Points, in no order, along strands that fork, close into loops and pass close to each other.
Points whose rows are less than 104 apart are linked; no others are. Some points are linked to none.
ratim: [  5   1  18   9   3  -6   5  29   8  -7   0 -31 -29  -7   8  -9  16  -8
   1  -2  27  -3  22  -6   3  -4  -4  14 -14 -12  13  -2 -12 -16  32 -25
 -36 -14  10  18  33  -1   6   9  16  -4  -8  -4]
gub: [ -5  -3   5  -1 -19 -10  12 -20 -46  -6  13  -5  -3   2 -28  20  -5 -24
  29   3 -31   1  17  -5  -2   6  10  -2  18   6   9  14  10  -4 -12   8
  -1  15   8  13  33  -6  36  -3  24  31 -18  -9]
kuv: [-14 -20 -17  -4   1  16  -4  33  38  16  -9 -12   7  -2   4  11 -17  17
 -15 -35  31   4  18 -10  -7  26 -15  -6 -15  -7   9  11  -2  24 -19  -3
  35  18 -15  -5  -8  17   0  -8 -13 -16   4  -4]
gisu: [ 14   9  29  -8  -6  -6 -12  27  -3 -26  -7  35   0 -13   9 -28  -5  14
  10   4  14  24  11 -20   9  -9   5  12   2  22  14  25 -10  12  26  -6
 -28 -22  10   2  -3  -3   5  36  -2  13 -22   2]
kezu: [ 11  -7  21   5  -8  20  10 -10  -5 -26 -27  14  17 -10 -11  -4   4 -31
   3  13  21   9 -11  -5  13   2  12   5   1  -3  18 -11  22  19  -3  -7
 -10 -18  15 -26  -2  10   6  21   1   8 -33   3]
Doni: [-16  -6  12  22  23 -15  33   7   1 -15  11  21 -14  -1  -5  -9 -12  15
  14  32   3   7 -14  -9 -17  14   3 -12  21 -15   8   6   4  13   5   3
 -11 -21  28  -6 -22  25  15  16  24  -5 -15 -31]
tute: [-10  37  -1  -3   9  -8  -1  -5  19  -4 -20 -21 -16  10   0  22 -11   0
  26   7   6  -9 -13   2   6 -26   0   1   2   2 -25   8 -31 -14   5 -27
 -14  -1   2   2  17  11 -16 -35   7  -1   6  -4]
rapov: [ 21  -3 -30  -4   7  21  11  22 -12  10 -35   0  10 -12   6  -2  10   4
  -3  -1   2  10  11  38  -1   3  10 -11  -9  -3  18   4   6   4  -4  -1
  12  18   3 -11 -41 -25 -11 -35  -3 -23  -9   2]
zivim: [  7 -14  10   9  -2  20   2   1 -15 -16 -15   8   1   7 -22  -2  15  -6
  -1  31  19  10  -5 -13  -5  12  13  23  -8 -29  14 -39  -1   3   5 -15
  -5  -6   0 -10 -25  29  18   4  23   4 -16  14]
Lomub: [ 19 -21   4   9  22 -22  -4 -13  41  -1  21  21  -2  13  11 -14   4  23
   0  12   2   5  -6  -5 -12   2  17 -16 -10   9 -29  -9   7 -12   7   8
   1 -22   6   5 -14  13 -13  11   1   0   2 -18]
fuzus: [ 19  15 -17 -18  -2 -10  32  -8  -9 -22   6  11   0  25   3  -6  23  -5
 -27 -19   0 -15  -1  29   0  13   7   2  24  27  12 -10  19  -8 -20  11
 -11 -25  19   1   1  -1  11  19  10  15 -19   3]
lunif: [-14  14 -18  -8   1  14   1   0  -1   2 -21   2   3  17  13  24  25  -5
 -14 -18   9  -4  11  30 -19   9   8  15  14   9  18 -17 -30 -30 -21 -12
   8  14  10  -5 -17  13   4 -19  -2 -25   4 -14]
daki: [ -6   3   1   5 -10  -4   4   5 -13  12  20  -8  -9   9  19  -2  -1   6
 -32  -7 -22  -2   9 -12  13  14   0  -1   5   5  14  -6   6 -10  -4  13
  20 -16 -28  32  19 -23  -1  10   6  15   4 -11]
lepo: [  0  11 -10  10   1   5  13  19   3 -11   2  -3  -3 -37  14  -4   8   4
  17  -9   1   6   6   8  -9  -5 -12  -9  -3  31   1  40  32   8  -3  18
 -40  -2  26   9 -22 -25 -10   7  -9  -4 -11  -5]
kezil: [  5 -26  -9   5 -18  -2  -6  31  -1  -8 -10   9   7  -2 -13 -16 -22   8
  11  -5  10  -7  -6  -3  19   2 -12  -3 -14   0  -3  11 -31  49 -21 -14
   1  17  -9 -17   3  -9 -23 -34  -1  -8  20   3]
Pag: [ 16  -7   0  -3   5  34  20  12   8   3 -33 -10   2 -18  -7  -9   4   7
  -2  12   1  14  -7  33  -4 -13   6  20 -10   3  15   1  22  12   2   1
  16   0   2  -5 -48  -9 -17   0   0  -5 -36  27]
nugus: [ -5 -10   8  -1  24   4   8 -10  14   4   9 -11  -3  -3 -10  -3  -4   8
 -12  18  23  -2 -23  -4  25 -15 -19  15 -34  -2  -7 -14 -13  -3  23 -15
  -4  -9 -29  -7  11   9  -8  -1  -1 -10  18  14]
Kureb: [-14 -21  13  -6  -5  10  -1  -6  24   3  24 -13   6   1  14  -3   3   3
 -26 -29 -12 -18  -2   9  26  19 -17  -5  -3 -11  -8 -21   4  -5  -2  19
  16  -1 -18  26  37 -13  -7  14  -9   0  14 -22]
Lezon: [-10  30  17  -6  -5   6  -7  -4   5  -4 -17  -8  -6   5  22  20  -2  -6
   3  29 -26  28 -16  -5  -5   4  17 -15   7 -10  -4  -3   7 -33  15 -12
  37 -20 -20   7  13 -10 -12   4   4  -7 -26  15]
tis: [ 34 -11   5  13 -17   7 -36   1  13  20 -10  -1  36   1  -7 -14  -7  -5
  -1  -5  -4   1  26   3   1   3  23   9   1  20 -18  -6   2  13   0 -10
  -6   9  13  -9  -8   2 -11   1 -18  12 -12  22]
pigu: [-20 -16  12  20   8   4 -10  17   3   0 -13 -13  -8 -35  11   3 -36   8
  18  10 -12  10  -4 -22  12   3 -10 -18 -16  -9   9  37  14  11  15   7
  24   2 -10  -8  -6  -9   0   5  10  -9  12   7]
Dur: [-11 -25  14  12  -6   3 -12 -31 -16  -1   3  19  34   1 -13 -33  24  -1
  -1  20 -19  -6   5 -18  17  -8   1   9   3 -13 -17 -45  12   0  17   1
 -18   3  -2  -2  17  -9  10  13 -22  12  -5  11]
fugef: [ 10  -9  12 -18 -23   3 -20 -15  -9 -10 -11  33  34   9  -2 -28  -8 -10
  -9 -15  15 -12   1  12 -14   4  -8  13  41   3  16  16 -21  29 -16  24
  23  -6  -4 -27  -7  12   0  16 -15  10  -7   9]
lek: [-19  26 -38   4 -31  -4 -19  10 -21   2  25  -3  -7  17 -12  21  -8  10
  -4  -1 -12  16 -20 -31   0   0   2  -4 -50 -14   8  -8   6  -7 -10 -11
 -11  15 -11   1  -7  -1   8  -9 -13   7   2  18]
Padat: [ 32 -15 -21 -12  -4   3   2   9  35 -10  -3  33 -29  -6  22   2   4  26
  14 -13   9  38   1  15   1  -6  -4 -12 -16  -7   5   0 -14  11 -16  15
  26  55  -4 -39 -17  -8   6 -29  -9  -6  20  10]
napu: [  9   2 -10 -23   2  10  -2  18   3   7  -9   7 -22 -12  10   0  11  10
  30  -7  14  32   7  12 -13 -32  15  -7 -13  -3  22  21 -36  -5  13   4
  10  45 -15 -31  -2  -1   7 -31  -6 -24  34   2]
mup: [-30   5  18  19  21 -12  -6  -9 -10  -5  -6 -34  19 -12  11   3 -10 -10
 -15  13  -8 -18 -22   0  40   1 -15 -10  11 -17 -30  -8  -5 -24  30  -8
  10 -19 -21  23  49  -8 -20 -15  11 -17  -1   1]
tugu: [-19  18   2 -13  12  14  18  -5  -4   6 -35  -4   1  -7  20  30   7 -13
   3 -11  -2  10   5  23 -45  -4  -6 -14  27   6   4  27   3 -19 -17  -2
  15  -4   9 -11 -17  16  16 -10   9 -32  -4 -19]
Mifo: [ 15 -27 -15 -10 -11  11  -9   2   7  11  11   4  13   1  10 -16   6  -9
   1 -23   0  -7  -1  10 -16   5 -18   3  15   0  11   3 -11  33 -18  30
  34  17 -11 -22  -6  -1 -12   2  -7   8  21  21]
dud: [ -3   9   5  14 -25   7 -15  11   3 -10  -2 -13  15   4  -3 -10  -4  -5
   8   6  11   5  -6 -32   2  -4 -13   4 -11 -10  -4  -8  19  22   3 -19
 -15 -14  10  -8  26  16  -4  23   0  23 -36  23]
ralab: [-18  18  -6  14 -19   7  22  -2 -46   0  -8 -15  22   5 -14   4   8 -34
 -28   7   6 -23  -4 -30   6   1 -23   2  33  -5   3  -7   7  -7  -9  -6
 -19 -13  -2   5  26  -3  12   2  22  21 -15 -27]
Kome: [-17  24 -52   6 -21  -6   9  17 -21  -3  16   9 -12  32   3  24   5   9
  -5  -1 -20   1  -7   1   8   5  13   2 -19   3   6  -1 -24 -29  -6 -22
 -15  28   2   8   6  -4  15 -34 -16   8 -16  15]
Mov: [-18  -8  31  14  27  -5   3 -34  -7  -6   0  23  17 -10   2  -4   7   3
  17  28  -5  -1   1 -26 -23   4  13 -35  12 -18 -23  -3  21 -21  18  17
 -12 -24   9  -3   1   7  11   1  -9 -13  11 -38]
Votu: [ 28  17 -10 -14  33 -16 -10 -17  15  16  -3 -26   0  25  -1  23   8  10
 -10   4   0 -18 -22  19 -15  -9   3  13   6   9 -21 -23   7 -15 -13  -8
  10 -27   6   3 -11   6 -29 -10  28  -2   9   2]
losaf: [-19  16  26  -1   3  13   3  14   9  -4  -7  26  -6 -23   6 -34  -5  19
  11  19 -16  17   5   0   1 -19  -6  14  19  -8   7   9 -14  -5  20  -2
  11 -14   8   9  -8   5  -1  25   3   3 -18  -4]
manaz: [ -3  32 -15 -14  -1   4   4  20  -5  11  -1 -22 -28  -2  14  14   7  -5
  -6 -16  18  10 -15  -2   3 -21 -11  -8 -11   2   2   3 -22 -13   1 -28
 -28  12  -1   1  19 -12  -7 -35  -3  -3  29  10]
Gosib: [  1 -16  25  14  23  -2 -10 -11  25   1  -3 -15  11 -32  21 -15  -1  -5
  15  -9   8  15 -19   8  10  -9 -22   6  -4  -9   4 -15  27  14  15  23
  19 -11  20 -20  27  21 -20  42  14   4 -17  25]
mino: [ 17 -11  -6   2   6  28   0  12  -9  17 -17 -33   6 -10  -1  -4  12 -15
 -21   5  18  10 -12   0 -18   2  -9   2 -17  -7  23  -8  18   1   3  13
  27 -17 -10 -24 -27   7  -1   9   0  -4 -10  27]
fumop: [  5  27   2  -6   1 -16  21 -16 -37  -2  10  10 -13  26 -29  22 -15 -12
  20  17 -26   4  -9   6 -19 -15   3   2   9  15  -1   7   8   2  -2 -12
 -35   0  14   3   2   3  28   1  26  15   3  -5]
Pokil: [ 13 -19 -20  -6   6 -10  15  17   8  -7   1   3 -38  -5  31   6  22  21
  -2 -30  18  11  20   0  -8   2  -7 -18 -17  -1  25  10 -13  -3  15  -8
   7   4   9  -7  -3   5  12   2  17 -27  32  -5]
lazur: [-11 -13  27   8  15 -15 -18 -10 -14  16  -2   2   7   7 -48 -14   3   0
 -12  34  11  -8  15 -46   7  -8   8  19   0 -16 -17 -25 -19   9  23  -5
  -8 -23  -5  16   9  -1  18  20   7  35   1 -20]
zuv: [ -9   0   7  14  28 -19  15  -2  11 -16   1 -15 -31  10   6  33 -13 -13
  -1  -1  26   6 -28 -17  30  -5 -10  -9 -15  -6   3   7  10  -5   6  -1
 -34  -2  -4   3  41  18  19   2   8 -20   2 -13]
Roz: [-11  11 -15   2 -25  -1   0  16  -4 -16   6  21 -16 -12 -18  -7 -26  -3
  12 -24  14 -20  -3  -2  46   3 -11  -9   0  -8  -2  34 -22  29 -21 -19
 -23  28  -3   8   9 -20  -8 -19 -18  15  13 -11]
guva: [-18   0  -8  10  -1  -3   1   7   4  15 -11 -18  14   0 -17  26 -41  -5
 -20 -21  25 -20  -8 -14   9  26  -8 -15  -3  -1  -3  15   7  25 -25  -5
   9   2 -19   7  -6  16  -5 -15  -4 -18   6  -4]
bubud: [-22 -13  23  10   2   2  -7 -19   2 -20  32   4   9 -18  -7  -1  -8   0
   2 -21  -3 -12 -10 -24  10   7 -12   1 -12   1  -7  -8  37   6   0  29
 -17   3   6   2  25   9  20  39 -23  15  -6 -12]
budir: [ 29  -4  12 -16   7  12   1  11  19 -11 -23  -3 -13 -24   1  12  -8   2
  18 -16  20  13 -11  30  21 -10  -4  20 -12   9  17  17  17  19  -5   5
  -4   9   1 -13  -9 -14  -7  14  -5   6 -11  21]
nipa: [  8  -5 -29 -29   2   8  10  15   7  12  12   1 -20 -16 -17  -7   4  16
  -2 -36  18 -18  18  21  12 -16   4  11 -18   7   9  18 -27  10   6   7
 -28  40  -3  11 -14 -13 -13 -14 -20   0  33  -2]
kopim: [ 20   0  -1   1  21 -19 -19  -7  -4  27 -13 -28   8  -9  12   5  14  -4
  -5   6  -8  -4  19   8 -21  -2   9  -7  11  24 -17   5   6 -18   1  -5
   8 -21   5   4  -5  -1 -13  -1  19 -14  17   6]
niku: [ 11 -13  -4  -3 -21   5 -24 -27   8  -5  15  24  11   9 -12  -7  -7  20
   6  13 -32   5 -36   7  -3   1  -4   4 -14   2 -22  -4   7  22  -2  41
  10  14   1 -15 -41  -7 -13  -4 -27   9   4   8]
rov: [-12  12  17  17  37 -29   6 -23   5  -1  -8 -21 -12   9  16  23 -11  -3
  -2  23  -3  -9   2  -7  22  -9   4  -7   4  -4  -2   4  10 -38  19   1
 -18 -23 -20  20  53   1   6  -5  10 -14  -7   3]
pasat: [ 18   4 -20   4  10  -2  -5   3 -29  26  11 -14   1   8   3  -8  21  -3
 -18  14  -9   7   5 -17 -25   2   6  -4  -7   7   1 -18  26 -29   2   4
  23 -25   0 -20  -7  -8  -7  -3   5  -5   3  17]
Kigu: [-14 -19  -4  20   2  -3  16  -4  18  -6  13 -22 -18   0   3   5  12   2
   9  16 -10 -15 -20   7  -8  -3 -24  -4  -2 -26  -6 -20  26   0 -13   1
  -7 -17  27  16   2  14  -7   6  21   6  -8   4]
kek: [-22   4  11  18   2   7 -16  -2  25   5 -12 -17  21 -17   8  -7 -25  -1
  14   1 -18   9 -24  -8  -9 -13 -22  20 -16   2 -18   5  22   8  15  -3
   9 -15  11  -5  12  24 -14  30  -4  12 -16  28]
Babib: [ -5   6  18   1  23  19  15   9   9   3 -22 -27  -9 -34   2  -8  38 -17
 -20   4  36  -6  16  20   4  -6   2  21   7  -5  19 -15  -9 -26  38 -19
 -14 -11   0  13  10  -9   0   9  12  -9 -22   0]
dop: [ -4 -13  -2  -6  -4 -10  18 -18 -16  -9  23   1   2  10  -5   7   2 -22
   1 -17 -16  -5   5  15  -9  24  -3  -3  29   1  -4 -11  29  -1 -19  24
  -4  -5  18  12  25   3  21  14  19  31 -25  -8]
mab: [  9  19  12  -3   5  -2  12 -55 -40  14 -21  -4   1  -4 -35 -14   9 -27
   1  40  17  -3   1  -5  -7 -12  -6  -1  43 -23 -10 -28  28  -1   6  15
   2 -16  20  -8  -1 -12   7  31  34  23 -21 -13]
lik: [ 13  11  20 -22  11  -5 -14  27  23   7 -21  21  -5  -1  18 -17   3   5
   3 -23  25  33  18   2 -18 -11   8   6  -6  27  16  33 -17   6  23 -11
  -1   5  -1 -19  -3  16  -5  20  -1 -11  -9   4]
Siveg: [-11 -16  16   0 -17  12 -23 -35  24 -15   7  30  30  13  -3 -23  15   2
  16  14 -15  -3  -2  11  -5 -12  -4  13   8  -6 -23 -28  -1   2   0  12
  10   8   1 -11  -3  10  -8   0 -29   4   2   3]
Niti: [  2 -32  13   0  21  -4  17  -8   9  -9  21  -8 -20 -19  -8 -19  29   0
 -11  24  -5 -20 -11  18  -1 -12  -9  -2  14 -33  -8 -24  -2   0   6  14
  15 -18   6  11 -11  -9  -9   9  20   3  23 -21]
fabe: [  5  19 -22  -4 -36  16   5  30 -21  -6   4   7   7   7  -3 -11  23 -18
 -10 -20  11 -12  32   0  -8  -8   4  19   4  30  16  12  -8   3   3 -31
 -41  14   5   8   4  -2   9  16  -8  13 -14   5]
gipov: [-14  17   5  -2   9 -27  -3 -12  -1   2  15 -17   6  23 -23   6 -15  13
  21  26   0  -1 -27 -16   2 -30   0  17 -20   5 -39 -15 -15  -4  21 -11
  -9 -16 -12 -13  10  20  -8 -24   4   0  27   0]
vizi: [ 17   3   0   0 -28  17 -14  18 -11  16 -11  -9  25 -13  -5 -16   5 -25
   9 -16   9 -14  41  -7   0   4   6  24  12  12   6  10 -20  27   7 -14
  -1  16   2  -3  18  11   7   6 -12   7   1  26]
mopu: [  8 -13  14   9  -6  -8  -3 -10 -37 -14  14   0 -12  -4   3  -2   3   6
 -16  13 -25  12  -3 -38  11  24   7 -21   0  -8  20   0  23 -13  10  23
  -2 -18 -15  12   0 -26  21  10  -2  16 -12 -13]
vuv: [-22   4   8   8 -16  -2  -6 -24 -21  -8  -4   4  -1  13 -17   4 -16 -18
  13   4 -17  -5 -24  14  -2  -4 -10  14  41 -16   6   3   5  23  -6   4
  29  -6  -6 -26  -3  21  11  15  28  22 -10   0]
tobo: [-18   1   2 -20   9  20  15   8  12  13 -15 -18   7 -23  -1   3  19  -8
 -23 -30  22 -29  23  25   7   5   9  21  19  11   9  -2  -9  -8  20  -8
   1  10 -14  23  13   7   5   2 -10   0   7 -14]
Porak: [  4  12  -3  -6 -27  27  -3   8  28 -16 -10 -13  14 -19  15  10 -19 -11
  18 -20   5 -16   5  27  22   0 -15  17  -9  22  -2  21  15  11 -17   6
 -12  24  21   5  14 -11  -9  -3 -32   6 -21  26]
Gibu: [ 26  24 -17 -31 -21   3 -32  16   2  34   9   5   6  -6  -9  -3 -12   2
  14  -5   5   4  11   8 -12 -19  22   8  -9  20  -5  22 -35   1 -20   5
  18  29  -5  -1 -22 -22 -28 -27 -22  -7  30  16]
Gonu: [-10 -20   5   2  11 -11   6  -1   6 -11   0  16  33  11  -7  -1 -36  -2
  -4  -7  -5 -20  -5  -6  16  14  -4 -15  16  18 -12  28  12  22 -20   3
  -3 -10 -11  -8  -7  10  -4  -2   2  -9   2 -21]
kone: [ 19   3 -14 -15  -7 -12  -3  11  21   2  19  10 -32  21  11  14   8  20
  12 -26  -2   6  41   9 -33  11  24 -10 -10  12  10   6 -15 -10 -22   7
 -20  15  20  22 -17  -9  16  -8  -6  -9   2 -24]
dipi: [  2 -13  -2  -1  -6 -12   0 -14  23  -8  12   4 -21  10   6  24  -9  -2
  24 -18   0  -4  13   3   8  20  27 -19  -1   3 -20  -5 -10   0 -38  -8
 -11  16  13  18  16   4  11 -16  -7   3  -9 -24]
gafi: [ -6  12 -16  22   5  11  13   3   6  -9  -2  -2  -6  -8  -1   8  15   6
  22  14 -15  -9  -3  -4  -9 -15   2  -1 -10   5 -18   2  23 -12  -7 -10
 -37  -9  25  16 -20  -4  -9  -2  -1   0 -26  -2]
Lotim: [ 32 -19   8  -1   1   6  -1  -3  -6 -13  -5  18 -23   3 -13   5  30   0
  -4  19  14  21   1  -6  -2  11  36   3 -17  -8   9 -27   8 -22   2   0
 -16  -5   5  -2 -21  -3  15  -9   0  -6   1  -8]
kelam: [-27 -20  24  19  15 -13  11 -18 -19 -17   7   3  15 -17  11 -14  -6  -2
   2  17  -5  -2 -16 -28  21  13 -12 -30  11 -16  -8 -13  39  -4  15  27
  -3 -25   7   0  15   2  23  22  -7   5 -15 -22]
Bifa: [ 40  16  -1 -10 -10  -6 -25 -16  -5   8  -6   3   8  10  -1   5   6 -11
  14   4 -10   2  19  14 -30  -2  24   4  -4  38  -7   6  -6  -7  -8   5
  -6   8   5  -6  -9 -18 -15  -8 -13   3   9  25]
vuki: [ -5  -3 -19   3 -15  -4 -17   5  11   2  38   4   8  17  18   3   3  16
   9 -10 -17   7   4 -31  -4  14   9 -13 -31  -7 -11  -9   9   0 -10   1
  -9  16 -10  -1  25   6  -6   2 -23   8   4  16]
Fepem: [ -8  36   4 -15 -16 -25   6  -4 -35  -7  -1  -8 -13  21  -3  -5  -5 -15
  18  14 -14  -5 -19   1 -22 -24 -23  16  26 -12  -1   7  -6  -1  -3  -4
   7  -4   3 -17  18   1  19   7  31  19  21  -1]
sobo: [  6   3  19  11  22  -7 -14 -34 -49  12 -14 -13   6   5 -20 -11   8 -13
 -19  37  19  -1   8 -42 -14   0   5 -10  11 -22   3 -32  12 -12  17  -3
   7 -32   2 -11  10   0  18  28  18  18 -13 -13]
fize: [ 11 -38  14   9  13  -2  -6 -29   2  -7  19  22  19  10 -22 -18  -5   7
  -8  25 -11  -6 -40  13   9   5 -12   4  -9   0 -24 -24  25  35  13  34
   0  -6 -16 -34 -24  -5  -2  12  -6   8  20  -5]
rukam: [ 28  23 -18 -17 -10 -10 -14  19 -11  17   1  14 -13  -4   8  -2  -4  21
  23   2 -14  15  24  34  -9 -26  13 -12 -12  28   7  14 -47 -10   4   8
  18  39   6 -15 -26 -24 -10 -41  -5 -29  41   0]
dodu: [  5  11  14  -5  -8  -1  11  -6 -42  -1  -2  16  13 -22   0 -35  -1   2
 -21  20 -26  -1   2 -19 -12   7   5 -21  23   3  15   8  33  -7   0  17
  11 -32   7  12 -30 -28  -5  24   3  18 -11  -9]
Gabu: [-28  -6  10  25  -8 -13  -8   9  14  -4  -4   3  24   1  13 -13 -26  15
   1  13 -20 -11  12 -14  13  26   5  -8   7  -2 -16  19   5  14 -12 -17
  19 -14   7  30 -10   3  -8   6  -4   3 -25 -18]
teduk: [-12 -17  -5  -2   2   8   3 -16   6   0  -2  -1   9   7 -19   1 -15  -4
  -1 -20  -5 -17 -32  24  10   1 -28  31  -2   4   4  -8   4  40 -14  10
  23   4 -13 -21 -12  18  -5   5   3  10  -8  22]
pobib: [  0 -10  14   0 -13  12   6 -53 -22   1 -12  23   6   0 -30  -6  -2 -26
   5  17  -5 -10 -11   9 -20   1  -2  12  50 -21   1 -22   3   1   5  28
  11  -9  11 -18  -9   2  20  24   6  14 -31  10]
semo: [-15  15  -7  15 -29  -3   2  18 -41  -7   3 -21   9  19 -10  16  -8 -15
 -30  13   1  -4 -26 -25  24   3 -11   4   2  -3   3  -5   1   9 -18 -30
   2   7 -19   9  21 -11 -15 -14  13  13  -3   9]
zik: [-15  -1  -9   4   0  26  10   5  -6 -10 -11   6   7  18  -1  19  12  -4
   5  17  -3  14  -9  30 -10 -12  -1  20   1  -4   2 -26 -37 -17   0  -7
  24  21  -2 -18 -10  23   5 -26  -7 -10   7  28]
Gobag: [-20   3 -19   9  -7   0   8   9 -19  13 -16 -11  21  -3 -10   6 -19  -9
 -27  11   4 -26 -11 -10  27   3 -16  -7  -5   5 -19 -10  -8   5 -27 -32
 -11   6 -14  23  -4  -8 -18 -41 -15 -21  11 -15]
tudis: [  2   1 -24   8  -3  -4   0   8  18  -3  -5  32  -6   4  29  10 -12  20
   6  -7 -12  23  -9  -4   8  19   5 -31 -23  -6  -6  13   1 -12 -22  -5
  23  34 -14 -15 -20 -16   5 -35 -12 -16  16  -3]
bizul: [ 27  12 -19 -17   3  -8   3 -19  12   2   4   8  27  19   9   0  18   2
 -27  -5   1 -17 -20  35  -8  12   2  -9  25  16 -13 -25  11 -17 -29  11
  15 -25   6 -12   0   1 -25  -3   6   3  -8  -4]
vifaz: [  6   7 -15  11 -32  25  21  33  11 -16 -13 -12   6 -12  20   0   6 -11
 -11 -26  18  -4  18  22  14  11  -4  23  10  18  22   6  12  12 -12 -13
 -29  22  31   9   1  -5  -1  -2  -7  -5 -40   7]
miv: [ -2 -24   1  -5  -4   5  -1 -18  16   2  14  19  10  21 -13  -4   9   5
   5   3 -19  -9   3  20   5   7  11  22 -13  -8  -5 -22 -36   2  -8   0
   4  23  -8   1   2  30  13 -11 -17   7  15   6]
kuris: [ 10 -21  10 -27   8  13  -2   4   7  21   0 -16   7 -12 -24   0  13  -6
 -23 -18   4 -32  21  20   6  -6  -3  27  -1  15  -7  10  -9  -3   1   0
  -2  11 -12  28 -23 -12 -14  -7 -18   5  34 -11]
Mokip: [-11  12 -12 -15  -4  -2  10  13  -9  12  12  -5 -10  -6 -10   4  -7  15
  14   2 -32  -7   9  15 -19 -15  -4   0   3   3  10  38  -1   7  -7  14
   0   8  -4  23 -38  -6   4   1   1   5  33   0]
bufeb: [ 11   9 -15 -13  -6   0   3   1  -6  -6  24  25 -21  29  -5   9  17  11
 -13 -10   6  16  10 -25 -14  10  28  -3 -16   9  16   3   1 -25  -2   5
 -35   2   3   4 -15   4  19   3  -4   0   1 -15]
Rato: [  9   5  -4 -20  15   3   8  29  -2  13 -20  14  14  -2   5 -22  17  15
  -7 -17  14  10  30  26 -33 -13  -7  29  12  43  25  23 -10   8  22  -2
  -1  -6   1   2 -31   4  -3  15  -7 -15   4  -9]
zof: [  4 -26   4  14  -4 -17 -27  16 -14   5  16 -10   4  -5  -2 -15 -29  20
   9   4 -11  -4 -10 -35  17   1 -16 -12 -31  -6  -9  10 -11  35  10  -5
   8  -2 -14  -6   0 -10 -14   1  15  17  23   6]
duf: [  7  -1 -32  -1  -7 -17 -18   3  -4  17  36  -3  -4  27  28   6   5  12
  -7 -22 -13  15  31 -27  14  15  31 -20 -31  17   2   8 -19 -22  20  -5
 -19   8 -17  14  30 -13   7   4 -27   0  -5  24]
dova: [ -4   8 -24   4 -11 -11  -1   7  10  -7   3  30 -23  -1   1  15 -26  20
  -5 -18  10   1   3 -12  32  14  15 -26  -8   1  -9  14 -10   2 -26 -19
 -10  26  11  10  -1 -27   8 -36 -26 -11  -1 -13]
sezil: [ -6  20  34   2  11  11  -1  21  17 -12 -17   1 -37 -11  10  10 -14   8
   9  26   1  30 -14   7   3  -3  14  10   0 -24  14  15  -5 -16  15 -10
  18 -16  -8   9 -18   0  -3  13   4  -9 -21   5]
Rul: [-16 -14   4  -3  11  -1  11  14  54  -7  19   1   0  10  27   8 -14  21
 -37 -33   7   3  -1   2  18  26 -15 -12   1 -14  12  -3  -5  12 -14   2
  39  10 -33  15  15   8  -5   7  -3 -11  -1 -16]
nogod: [ 31  17  -1  -4  22  -5  -4  -9  14   4 -24   2   1   9  12 -12   3 -10
  11   6  11   3 -11  42 -37 -19  -9   6  29   6   8  12  -9   8  -3   9
   7 -16  24 -28 -23  10 -28  -3  20 -18 -16  20]
laba: [-14   7 -33 -20  -1   5   1   9  -7  13  28 -11  -3  -8   0  -4   8   8
   3 -32 -13 -10  39  -6   6   1  23   8 -33  15  12   8 -34 -12  32   6
 -32  27 -20   9   9  -4   5  -8 -18  -8  24  18]
mek: [ -9  -7  16   6   2 -20 -13 -15  19  11   9  27  13  17  -8 -18   6  17
   9  10 -25  -8  28 -13 -12   5  14   3  14  11 -17  -6   3  -2   2   4
  -1 -19  10  38 -17  -7   0  15  -3  21 -21 -27]
Rarab: [ 10   3  12  17  16  -7  12 -16   4 -17  -6  24  -2  -4  10 -21  10   7
   8  38   5  14  -9  -7  -3   2  18 -32  14  -9 -13   2  11  -4  20   9
   9 -28  12 -21 -22  18  -6  -6  15 -19   0 -24]
mezo: [ 11 -32   9  -1  12  -6  10  -7  22   4  22  -3   4  -4  11  -1  26   8
  -8 -10  -6 -21   1  32  26  16 -10  -7  -4 -18  -7 -37 -18  -3  -2   0
  28   5 -14  15  11 -13 -15 -12  11  -5  45 -17]
nobas: [ -2  27 -20  -3 -21   7 -19  16  -8  20  -6 -18  -5   1   5  22   6 -27
 -13 -32  23   3   7 -25  -4  16   9 -17   6  -8   7  -9   0 -16 -18 -21
   7  13  -1  -1  33 -10   5 -20 -10  -9  22  -3]
gaboz: [  1  24 -11   5   1  -5  -9 -25 -25   4 -17   4  22  19   4   5   4  -4
  -9  13 -34  17  -8 -20 -21  -6   2   5  12  -6  -6 -32  16 -26  12 -12
  32 -28   1 -16  10   1  -9  15  16  14 -25  17]
lukad: [ -2 -19  25  13  38 -16   7   3  26  -3  14  -3 -15  -1 -11   7 -33   1
 -10   0  42  -8 -39 -12  31  -7 -17  -8 -43 -25 -16   3   5   9  12   4
 -29   0 -19   4  13  11  -5   1  -1 -27  25  -6]
Pevis: [-26 -22  27  17  29  -2   7   4  12  -1   2 -37 -26 -25   8  31 -43  -2
  11 -12  -6   0   9   2  41  10  -3 -19  -7 -11   3  40   9   4  19   7
  13   5 -16  15  26   7   5   7   9 -23 -10  -2]
fuzi: [ -9  14   6 -26  16   0  14 -15   6  17  -2  -4 -25 -10  -9  27   0  -7
  24  -2 -18   9  13  20 -47 -22  -4  -4  21  14   1  30  -2 -14  -6  11
 -19   4  14  20 -11  -1  19   9  -4 -21  22 -22]
mupo: [ 15 -20 -15  11 -14  -3 -26  20  10   5  20 -16   0   7  17  12  15 -15
 -17 -24  25   8   5 -37   2  25  -7 -27 -33 -19  11 -25  17  -6 -15 -12
   8   7  -4  -5  31   9   6  -5  -9 -10   5  19]
rulav: [-26  21  -1 -15 -19   1  14   9 -20  -7   7  -5 -25  -6  -5 -17   7  -4
  24  11 -24   2   4  19 -23 -26 -10  17  23 -17  -5  18 -36  -3  -6  -9
   3  19  -4  12  -6   1  10 -15  14  11  23   1]

A fork is a point with three links, a tip a point with one. Leave the first point through the second and follow the links. Name the first fork or tip that comes.
mup, rov => vuki
vuki, mupo => mup
Gosib, kek => dova

A piece is all that can be reached along the links. How many separate loops has the piece of each point below (a circle has one, a figure eight two, a Y none), and how many tips (points with one link)?
Gobag => loops 1, tips 5
pigu => loops 1, tips 8
kuris => loops 0, tips 3

Name the points in between on the shortest way along the links from the first point to the second, in order.
Gosib, sezil => kek, dud, kezu, zivim, Lotim, bufeb, kone, dipi, dova, tudis, Padat, napu, rukam, Gibu, Bifa, kopim, pasat, gaboz, Lezon
sobo, fabe => mab, pobib, vuv, Fepem, fumop, gub, dop, fuzus, bizul, Votu, kopim, Bifa, tis, vizi
zuv, duf => lukad, nugus, gipov, tute, manaz, nobas, mupo, vuki
Doni, lepo => Rarab, Mov, kelam, mopu, daki, Kureb, mezo, Niti, Kigu, gafi
manaz, Babib => nobas, mupo, vuki, duf, laba, nipa, kuris, tobo
